The views of a scene show one set of named points, each view turned or mirrored, shifted and resized as a whole, with a little noise and some points left out.
(in the rows, 128 means zero)

Scene 1
View 1
J_558: [120  93 125 104 125 111  97 105 114 112 162 115 145 114 177 131 110 132
 100 119 123]
J_777: [127 104 127 123 122 113 105 124 126 121 152 137 117 132 157 148 108 129
 114 137 131]
J_430: [138 113 127 121 122 105 114 153 150 128 140 141 111 165 135 161  88 126
 129 148 147]
J_231: [117 119 112 132 119 125  88  98  98 110 145 134 101 112 159 133 120 128
 112 142 132]
J_637: [132 100 126 136 113 123 104 132 112 114 130 135  84 127 136 156 113 132
 123 143 119]
J_826: [145 102 125 126 117 106 123 146 130 127 140 145  90 142 139 163 109 131
 117 138 129]
J_349: [137 143 109 120 125  99 113 132 141 131 150 149 110 158 148 151  96 123
 117 150 167]
J_64: [121  84 127 122 121 124 104 117 119 119 153 133 119 128 163 144 113 135
 115 123 122]
J_942: [133  96  99 138 112 131 126 124 114 132 148 169  56 145 144 157 130 137
 116 117 144]
J_759: [127 147 107 133 123 111 101 113 127 127 152 157  97 144 151 145 107 124
 119 154 163]
J_565: [120  65 115 106 117 134 103 130 120 109 144 114 124 142 153 137 102 134
 118 106 129]
J_996: [129  73 131 143 112 129 114 127 109 122 144 151  75 123 150 159 130 139
 118 126 106]
J_189: [142  99 128 117 119 102 118 133 118 121 146 131 105 123 151 154 115 132
 103 132 118]
J_499: [124  87 117 116 120 126 107 138 138 119 143 132 118 161 145 146  93 130
 128 126 147]
J_368: [134 110 126 128 119 113 103 128 116 115 138 131 101 125 147 150 111 130
 115 144 124]
J_362: [134  90 120 131 115 123 114 132 119 121 140 145  85 136 143 156 116 135
 119 129 127]
J_465: [129 112 113 117 120 117 102 128 126 115 141 130 111 144 148 143  99 127
 120 137 146]
J_304: [118  98 136 163 115 133  99 110 109 126 149 170  72 118 156 158 134 136
 128 148 114]
View 2
J_231: [136 114 139 142 132 135  80 184 127 118  78 140 139  96 139 122 152  96
 153 120 114]
J_565: [ 83 165 124 118 141 134  67 180 106 127 125 169 139 128 146  81 144 167
 117  78 116]
J_996: [101 115  62 112 113 141 108 152 111 132 116 157 107 113  95 153 130 151
 138 136  91]
J_189: [107 169 105 137 115 151  84 169 128 123 121 143 128 123 100  98 127 111
 159 128 109]
J_499: [ 79 168 121 153 126 129  97 167  85 144 123 169 125 128 143  50 138 143
 130 118 124]
J_465: [107 160 132 160 124 136  89 172 101 129 108 154 128 121 136  62 140 112
 151 128 126]
J_349: [103 168 141 190 111 130 117 178  89 143 102 150 119 138 115  36 131  72
 168 156 150]
J_777: [ 95 161 123 139 121 139  98 180 115 145 107 147 136 115 117  87 135 105
 143 123 118]
J_304: [113  93  78 130 109 140 127 157 107 152  90 145 111  85 108 154 138 116
 140 164  92]
J_64: [ 95 158 120 122 130 138  84 184 120 141 109 151 141 108 129  98 140 126
 129 105 110]
J_558: [ 92 171 151 103 145 136  65 214 144 142  98 142 164 111 126 103 142 104
 131  71 121]
J_430: [ 81 190 113 175 105 141 109 154  85 151 131 155 119 129 119  28 122 113
 151 159 123]
J_362: [100 141  91 141 115 138 100 158 103 126 118 158 110 130 106 104 132 137
 149 134 112]
J_826: [ 97 170  90 153 104 148 102 153 104 131 131 154 109 136  93  77 121 119
 160 150 114]
J_942: [112 101  78 154 113 119 124 161  77 112 107 170  80 158  89 123 136 139
 158 141 135]
View 3
J_759: [ 66 147 111 178 139 110 159 106  82 166 123 153 100 152 128 105 135 138
 153  88 217]
J_368: [ 94 153 113 150 115 103 134 107 138 153 111 134  72 116 110 134 102 163
 115 100 165]
J_565: [ 86 127 172  87 169 118 122  93 156 127 108 135  86  66  72 137 119 167
  93 124 149]
J_362: [106 162 105 130 116 118 119 105 127 133  88 136  76  99  93 138 133 130
 107 110 173]
J_349: [ 56 127 100 155 149  96 146  94  78 135 111 167 129 148 141  98 124 142
 156  80 186]
J_637: [112 157 106 155 100 102 113 103 132 155  96 137  62 104 102 156 119 142
  98  97 174]
J_465: [ 74 128 135 138 151  99 133  94 115 146 113 151  94 113 111 124 116 156
 120  92 176]
J_304: [108 198 109 179  70 156 127 131 139 174  92  98  58 128  84 161 154 127
 124 119 208]
J_826: [ 98 154  84 135 107 101 110  97 116 118  80 147  98 114 116 131 123 131
 123  97 152]
J_942: [119 190  85 129 122 130 131 110  95 129  82 150  66  96  87 128 173  74
 112 122 209]
J_499: [ 73 120 144 108 154 111 109  88 124 121  94 149 112  95  92 137 134 152
 115 103 159]
J_64: [ 85 158 148 118 132 137 139 111 157 141 113 116  84 100  86 131 117 171
 119 126 160]
J_189: [ 99 161  99 133 114 107 134 103 142 135 103 134  74 110 112 123  98 160
 114 108 148]
J_430: [ 63 112 103 142 129  94  98  85  99 117  82 160 143 132 127 133 127 151
 139  77 151]
View 4
J_499: [112 131 107 110 114 133 140 135 121  99 113 148 137 167 179 103 146 219
 125 132 168]
J_558: [123 150 123 152 129 111 176 104  84 145 144 150 148 124 154 120 101 140
 179 109 170]
J_349: [ 90 147 112 103 143  71 113 148 140 129  70 128 181 192 166 106 146 209
 143 181 167]
J_637: [106 124  91  95 152  96 110 114 143  83 115 141  99 126 133 147 137 183
 118 141 142]
J_64: [113 132 105 140 126 120 151 108 106 120 147 139 120 131 141 121 130 174
 145 129 158]
J_777: [105 135 104 129 136  97 139 117 117 118 119 138 133 148 144 116 130 182
 151 146 163]
J_826: [ 91 112 110 101 127  82  95 107 146 112 104 132 113 164 140 129 132 213
 116 148 156]
J_430: [ 97 120 111  98 124  89 112 132 145  94  76 137 130 191 175  96 140 238
 138 152 180]
J_304: [ 91 120  63 141 157  95 116 115 134  89 150 118  92 106  81 135 173 170
 123 194 119]
J_996: [101 106  89 127 133 111 107  93 130 102 159 128  79 112 104 148 145 182
 103 146 131]
J_759: [ 89 159  91 112 166  77 119 154 136 122  82 123 180 161 145 118 161 182
 142 201 146]
J_565: [130 134 117 119 109 159 156 115  99 112 145 159 124 137 180 121 122 185
 123  93 163]
J_465: [112 144 108 103 142 107 134 136 124 108  99 144 150 156 166 120 137 189
 136 143 160]
J_368: [106 134 102 111 151  83 125 114 132 101 109 141 120 132 137 136 125 173
 147 141 153]
J_362: [101 119 102 108 129 111 108 113 133 108 131 134 114 139 133 140 144 191
 105 147 142]
J_189: [103 124 114 114 137  81 116  99 131 120 116 138 118 139 136 138 115 177
 139 130 158]
J_231: [113 163  89 122 173  99 151 132 112 111 125 141 149 105 129 146 138 130
 150 155 134]
View 5
J_759: [107 147 106 138 122 113 143  98 175 143 114 135 122  88 166 167 134 128
 143  93 128]
J_499: [ 97 132  80 126 113 146 135 105 140 131 156 108 114 117 127 140 128  97
 140  56 130]
J_189: [136 144  88  99 153 149 135 117 146 120 135 109 116 104 118 147 121 115
 136 103 134]
J_996: [156 113  65 121 150 146 134 103 119 120 132 109 137  90  91 142 124 142
 152  98 161]
J_558: [ 99 130 120 113 147 163 124 123 136 129 128 100 133 131 124 126 102 103
  88 124 129]
J_64: [118 120  90 125 137 157 128 110 130 127 139 104 129 117 115 130 114 116
 116 100 142]
J_304: [153 112  67 152 149 137 142  90 136 128 116 123 144  73 114 149 117 170
 148 108 166]
J_465: [100 144  95 120 130 140 140 112 154 134 135 114 120 108 135 151 120 104
 138  76 126]
J_777: [118 136  92 123 136 148 133 108 149 127 140 110 120 107 133 140 120 115
 123  98 132]
J_231: [103 130 115 131 154 141 141 112 145 143  97 116 152  97 120 153 103 134
 121 110 142]
J_362: [136 129  76 115 137 137 133 105 132 126 136 114 126  98 108 150 129 122
 158  83 144]
J_637: [131 140  72 115 156 146 148 108 143 127 125 110 126  87 104 157 116 130
 156  78 143]
J_349: [109 156 100 123 112 118 139 101 183 132 136 132 100  98 174 163 146 106
 144  84 117]
J_942: [147 114  86 117 116 102 125  99 122 136 124 130 138  87 107 161 150 129
 187  85 155]
J_826: [145 145  68 103 136 136 137 107 151 118 147 116 104  96 126 153 138 116
 160  82 132]
J_368: [124 146  88 113 155 150 145 113 150 127 128 111 121  97 122 152 114 123
 136  96 134]

In a view up to two points have been moved. Name them for each view, in the order of its rows, or write none.
view 1: J_189
view 2: J_996, J_64
view 3: J_499
view 4: none
view 5: J_558
